Points on a hilly landscape, in no order, each with its height.
From any point a climber takes the steepest step (rise divided by distance) to one of its 3 nearest points. It stops when none of these is higher. Distance is the straight distance between rows; heights are no part of it.
peb: 64 -45 -33 3 -20 -15 26 -19 36 36 1 -14 -26 42 -8 69 75 -11 -16 -11  height 867
nok: -4 -20 38 5 -14 29 40 -23 -59 24 -1 74 14 -27 6 -26 -41 12 -23 -10  height 139
gesod: 18 23 -4 23 30 -33 -42 24 16 -4 -20 -71 5 -3 62 -9 27 3 30 34  height 844
vive: -4 -30 16 -4 -10 29 47 -27 -31 35 -23 62 -9 -25 -25 -23 -27 4 -81 18  height 345
mag: -24 19 -16 17 13 2 -28 19 12 -42 -4 -29 22 -35 5 0 -12 4 3 8  height 810
Vus: -13 0 23 -48 -25 18 41 -32 15 3 11 40 -1 22 -95 54 2 1 -24 4  height 627
dig: 21 -9 30 -8 -30 14 47 -19 -12 44 -10 54 -13 2 -6 -35 -27 -9 -44 -17  height 330
mazo: -24 0 1 -1 -21 18 12 -2 -26 10 -20 17 -2 -12 4 -14 -17 0 -21 0  height 343
zezek: -18 14 3 8 -13 -3 -2 25 -26 -1 -8 -5 8 -8 30 -11 -27 -14 28 -6  height 755
dativ: 13 -38 40 -1 -3 30 30 -37 -26 39 -5 93 -4 -30 -20 -51 -44 0 -66 -5  height 272
Bofut: -19 10 -25 -10 36 -1 -28 -27 69 -58 48 -42 9 -9 -64 26 14 -5 -11 -23  height 820
gabi: -41 14 -23 10 -14 1 -14 0 19 -24 0 -19 8 -18 -30 24 11 -9 -19 -3  height 774
ridip: -53 -9 -11 9 7 11 -9 -1 -19 -56 7 8 24 -67 -27 6 -6 -20 -18 13  height 742
Ket: 26 13 -24 0 36 -9 -44 8 65 -14 6 -67 3 -30 -5 25 47 4 20 2  height 884
gatov: -18 2 -18 19 -12 8 -21 9 -41 37 -32 -2 4 19 47 -68 -27 -8 -16 12  height 494
Vin: 38 -5 -63 -5 -9 -6 -3 4 40 27 -40 -40 -31 31 23 43 52 -9 -32 10  height 807
rofov: -28 24 25 18 -6 -13 6 13 -61 -51 5 2 12 -25 22 -15 -19 -1 47 1  height 430
sol: 62 -20 -20 15 29 -41 -34 18 47 -21 24 -70 -4 -20 20 33 63 5 47 -2  height 874
fuzor: -34 -9 16 -36 -19 17 5 -22 -3 -19 42 24 14 11 -93 46 14 -17 1 -23  height 569
senov: -14 9 20 -17 -25 6 27 -6 -6 -27 5 11 13 14 -39 34 25 -6 26 -17  height 779
Zas: -19 9 -13 25 11 0 -40 31 -22 -16 -21 -40 14 -18 68 -48 -36 -6 26 35  height 649
Sevoz: 0 24 1 15 5 -5 -13 30 -9 1 -16 -36 -19 9 67 -15 -7 6 26 3  height 769
Nulod: -39 -8 14 0 -4 3 4 1 -17 -43 6 24 27 -28 -55 23 -14 -16 -1 -17  height 762
Mab: -24 20 -15 -6 14 -4 -44 -8 73 -39 26 -44 2 -15 -39 22 19 12 -19 -4  height 842
tava: -23 -7 -13 30 -14 16 -5 -7 -46 -1 -14 15 11 -32 13 -30 -33 -18 -30 6  height 393
tobon: 35 -4 -25 -19 -3 -24 18 25 10 30 -11 -7 -18 37 36 38 45 7 5 -16  height 819
rukan: 19 8 -10 -28 -10 -8 31 5 1 63 -28 8 -31 38 16 -12 -3 9 -54 -13  height 599
pepo: -21 -19 22 -5 0 16 41 -24 -58 -15 14 55 26 -41 -24 -1 -19 5 2 0  height 267
Keker: -27 27 -15 23 -8 -4 -38 16 8 -3 -28 -31 4 -11 47 -23 -3 -11 -6 19  height 753
dolis: -36 11 2 27 -11 -10 -16 4 -53 -18 3 34 25 -26 2 -22 -34 -1 8 7  height 453
tido: 1 30 -14 13 21 -12 -48 5 50 -53 36 -55 28 -51 -32 3 8 9 25 21  height 830
Begu: -22 14 17 20 27 -13 -17 20 -10 -67 27 -27 21 -30 -20 12 -2 -16 30 5  height 808
Ged: 21 11 12 -4 11 -12 -5 15 -38 32 -3 3 -14 31 56 -22 -15 5 48 -10  height 734
Razud: 33 -5 -33 -1 12 1 -32 11 43 -6 -20 -56 -20 15 41 26 40 -2 -19 20  height 835
vuto: -20 13 -9 21 -3 3 -49 25 -43 23 -37 -28 -12 4 66 -51 -32 -3 13 22  height 558
susuv: 14 20 5 11 3 -8 10 24 -49 27 -5 17 -14 23 45 -52 -24 30 19 -16  height 608
Reg: -17 15 14 -17 23 -21 -3 9 31 -66 43 -26 17 2 -39 42 26 8 53 -23  height 828
pupat: -33 -9 -15 52 3 22 -15 -13 -74 -38 5 33 20 -51 21 -17 -18 0 -12 47  height 418
leg: 17 -6 9 2 -4 3 -9 24 -55 55 13 44 -11 32 30 -84 -62 22 46 -13  height 840
toviz: 23 -46 75 -21 -9 38 49 -52 -30 23 6 98 4 -33 -18 -31 -25 -6 -26 10  height 137
Savib: 44 -24 -45 -5 5 -30 -16 4 51 0 -9 -47 -17 4 11 52 62 -7 1 -2  height 854
vaf: 63 -13 31 -22 -5 -9 28 -19 6 86 -6 36 -47 45 23 -56 -17 23 -27 -15  height 48
Nede: -33 -3 -27 45 -9 14 -24 0 -64 -12 -3 17 8 -39 49 -55 -38 -6 0 18  height 423
Nub: 54 -24 -25 -20 -11 -12 39 14 0 73 -35 -12 -35 42 23 17 55 19 -28 -10  height 713
vut: 57 14 -9 6 32 -20 -32 21 53 -29 1 -79 7 -36 17 25 25 25 41 9  height 879
zes: -29 12 0 49 7 -3 -32 11 -48 -36 0 -22 25 -38 38 -37 -55 -18 13 23  height 567
nidu: -28 1 8 -29 23 -10 -31 -3 40 -63 70 -26 6 9 -89 39 13 -21 38 -36  height 814
Voka: -18 3 14 34 2 14 9 11 -75 -12 6 37 14 -19 42 -40 -53 3 36 -1  height 522
mit: 26 -3 -12 -1 0 -13 -27 25 -24 71 -21 14 -25 38 43 -66 -47 14 3 0  height 488
dep: -44 3 13 9 1 -17 -27 -1 -20 -69 35 -6 36 -40 -44 6 -14 -11 13 -4  height 803
Gopim: 2 11 -22 -7 -3 -9 -41 23 16 16 -34 -53 -9 12 47 -1 17 3 -9 11  height 805
Fezez: -9 17 -8 32 -3 -20 -37 33 -42 18 -1 -8 -5 30 66 -54 -32 -15 56 -3  height 545
gibag: -11 -15 -6 -28 -3 0 11 -42 42 -5 23 9 -14 58 -86 69 35 -12 -6 -18  height 712
nuru: -36 -7 -16 1 -6 23 15 -7 -10 -7 -23 26 19 -12 -49 -1 -12 -16 -53 0  height 307
vusi: -21 29 -2 13 2 -15 -14 20 37 -34 -5 -44 11 -14 7 23 -8 -13 25 13  height 822
pira: 24 16 -28 -4 30 -8 -32 4 74 -40 30 -66 5 0 -32 31 51 11 24 6  height 878
Rire: -29 -4 -10 -22 -7 9 22 -10 33 -11 -12 6 8 24 -43 32 10 -8 -28 -15  height 856
nebub: 17 16 -19 -17 -12 8 18 8 39 26 -33 -3 -18 27 10 34 26 0 -28 2  height 750
nen: -15 4 -10 -26 -12 16 21 -37 26 13 5 13 0 34 -83 46 24 -6 -34 -3  height 711
nafi: 41 -8 -28 0 13 -17 -18 22 40 -2 -5 -45 -20 15 41 39 52 2 17 -4  height 839
nosip: -21 -20 32 -23 -19 21 35 -29 -22 9 1 62 11 -11 -65 0 -8 0 -32 5  height 882
kudof: 13 18 12 18 5 -28 1 30 -29 -14 -5 -22 -8 15 62 -11 -9 -6 66 -9  height 741
pivu: -11 16 -2 18 -2 -3 -9 28 -65 11 -3 15 4 -1 42 -57 -44 -2 42 -6  height 624
bogu: -33 -18 -21 61 24 4 -36 -11 -74 -69 9 2 35 -66 34 -21 -37 -3 -3 58  height 573
Befe: -25 23 1 -18 14 -4 -13 14 50 -46 26 -42 12 -8 -36 26 22 -7 28 -5  height 829
pafu: -20 27 24 24 5 -11 -6 28 4 -40 8 -27 19 -14 23 7 -14 2 42 -2  height 815
niz: 57 -30 2 -21 -28 1 56 -28 40 54 -20 22 -22 45 -19 55 65 13 -15 -11  height 767
nogu: 3 -7 29 8 -18 22 24 -5 -43 42 -6 55 6 6 3 -64 -50 18 -10 -16  height 273
gafas: -23 12 13 -22 -6 -2 -7 -4 25 -40 24 -10 -3 13 -52 50 13 -14 17 -16  height 813
sovog: 25 1 -12 1 -8 -10 4 12 -16 23 -24 -11 -20 27 52 -6 9 6 18 -15  height 850
Ves: 39 -10 27 -26 -28 2 58 -20 28 46 1 34 -26 48 3 13 29 4 -19 -7  height 574
sok: -33 -20 -3 12 11 26 21 -22 -72 -13 -3 59 11 -50 2 -10 -16 20 -42 22  height 177
Venu: -21 12 -39 -10 16 -4 -27 2 86 -22 19 -49 -1 9 -30 43 33 8 -26 13  height 858
guzov: -18 26 -21 -1 22 10 -55 -14 41 -78 41 -55 42 -58 -47 -22 -13 4 5 35  height 825
let: 18 -1 -44 -5 7 -10 -6 -21 67 10 -14 -31 -18 16 1 55 43 -9 -44 1  height 782
Pil: 18 -9 10 -30 -23 3 46 -22 23 22 0 23 -10 38 -47 54 40 15 2 -9  height 743
sini: 29 -26 41 -14 0 -6 10 -1 4 86 -1 62 -25 31 18 -97 -41 12 -14 -12  height 117
zaki: 1 9 12 -18 -10 19 25 7 -1 12 -2 10 3 20 -16 34 4 -6 1 -7  height 702
nad: -13 -6 31 -5 -24 4 34 4 -48 -10 1 27 16 -22 -16 -4 -30 13 12 -10  height 309
rizel: 31 23 -9 1 33 -17 -34 25 60 -23 -6 -93 20 -24 36 -8 38 18 39 54  height 871
retup: 4 15 -34 4 1 7 -28 35 -26 34 -40 -29 -22 14 62 -48 -23 -10 -8 3  height 510
Nemag: -44 -12 3 36 24 -6 -25 -11 -44 -77 23 -1 31 -64 0 1 -20 2 17 27  height 687
Fuze: -3 -13 34 -18 -11 36 51 -32 -7 33 -9 48 -9 18 -34 14 -20 -1 -49 -13  height 458
Bes: 20 -7 44 -15 -13 1 44 3 2 51 4 48 -20 24 25 -54 -30 12 -1 -22  height 197
Zumok: 32 7 4 5 27 -32 -8 23 24 -12 -5 -39 4 1 36 39 40 -1 45 -6  height 826
Guno: -4 2 -25 -9 8 -10 -26 -9 68 -34 12 -44 -8 29 -25 60 45 4 7 -21  height 857
nunek: -5 -8 -2 14 -11 12 16 13 -47 46 -14 34 -11 3 31 -58 -44 -5 -15 0  height 444
kig: 14 -16 54 -5 -16 1 27 -12 -17 66 7 71 -8 6 4 -68 -55 1 -24 -12  height 201
dumor: 16 -20 0 -21 -10 -6 22 -14 35 11 10 5 -4 45 -24 77 58 -4 27 -14  height 821
zovu: 38 -5 11 -16 4 7 7 -16 -14 96 -24 47 -26 33 19 -81 -42 23 -53 -13  height 82
Vabu: -7 4 -28 -16 -3 18 25 -30 47 5 -5 4 -10 36 -58 53 28 -20 -47 -2  height 768
ger: -19 15 26 -7 0 -13 11 25 8 -39 20 -2 -1 7 -13 35 5 1 57 -22  height 845
Lada: 40 -19 -39 -10 -6 -18 9 -7 33 22 -1 -14 -17 25 -8 50 60 -5 -1 -25  height 885
resom: 14 -33 84 -36 -5 39 47 -63 -14 28 7 85 1 -20 -46 -25 -23 -9 -35 16  height 73

Call two points neighbours if one is among the 3 nearest of the other. Go from one point of each pair to the other, from neighbour to neighbour, staying as high as possible. Name the lowest point that can't be avoided.
nosip and Lada: nuru
leg and Rire: pivu
Ket and sovog: tobon
ger and Ket: Reg
Rire and ger: gabi

Two climbers start at each pair of points below. Name the first point that both come to, or write never.
tido and mag: Mab
sini and nok: nogu
zovu and vaf: never
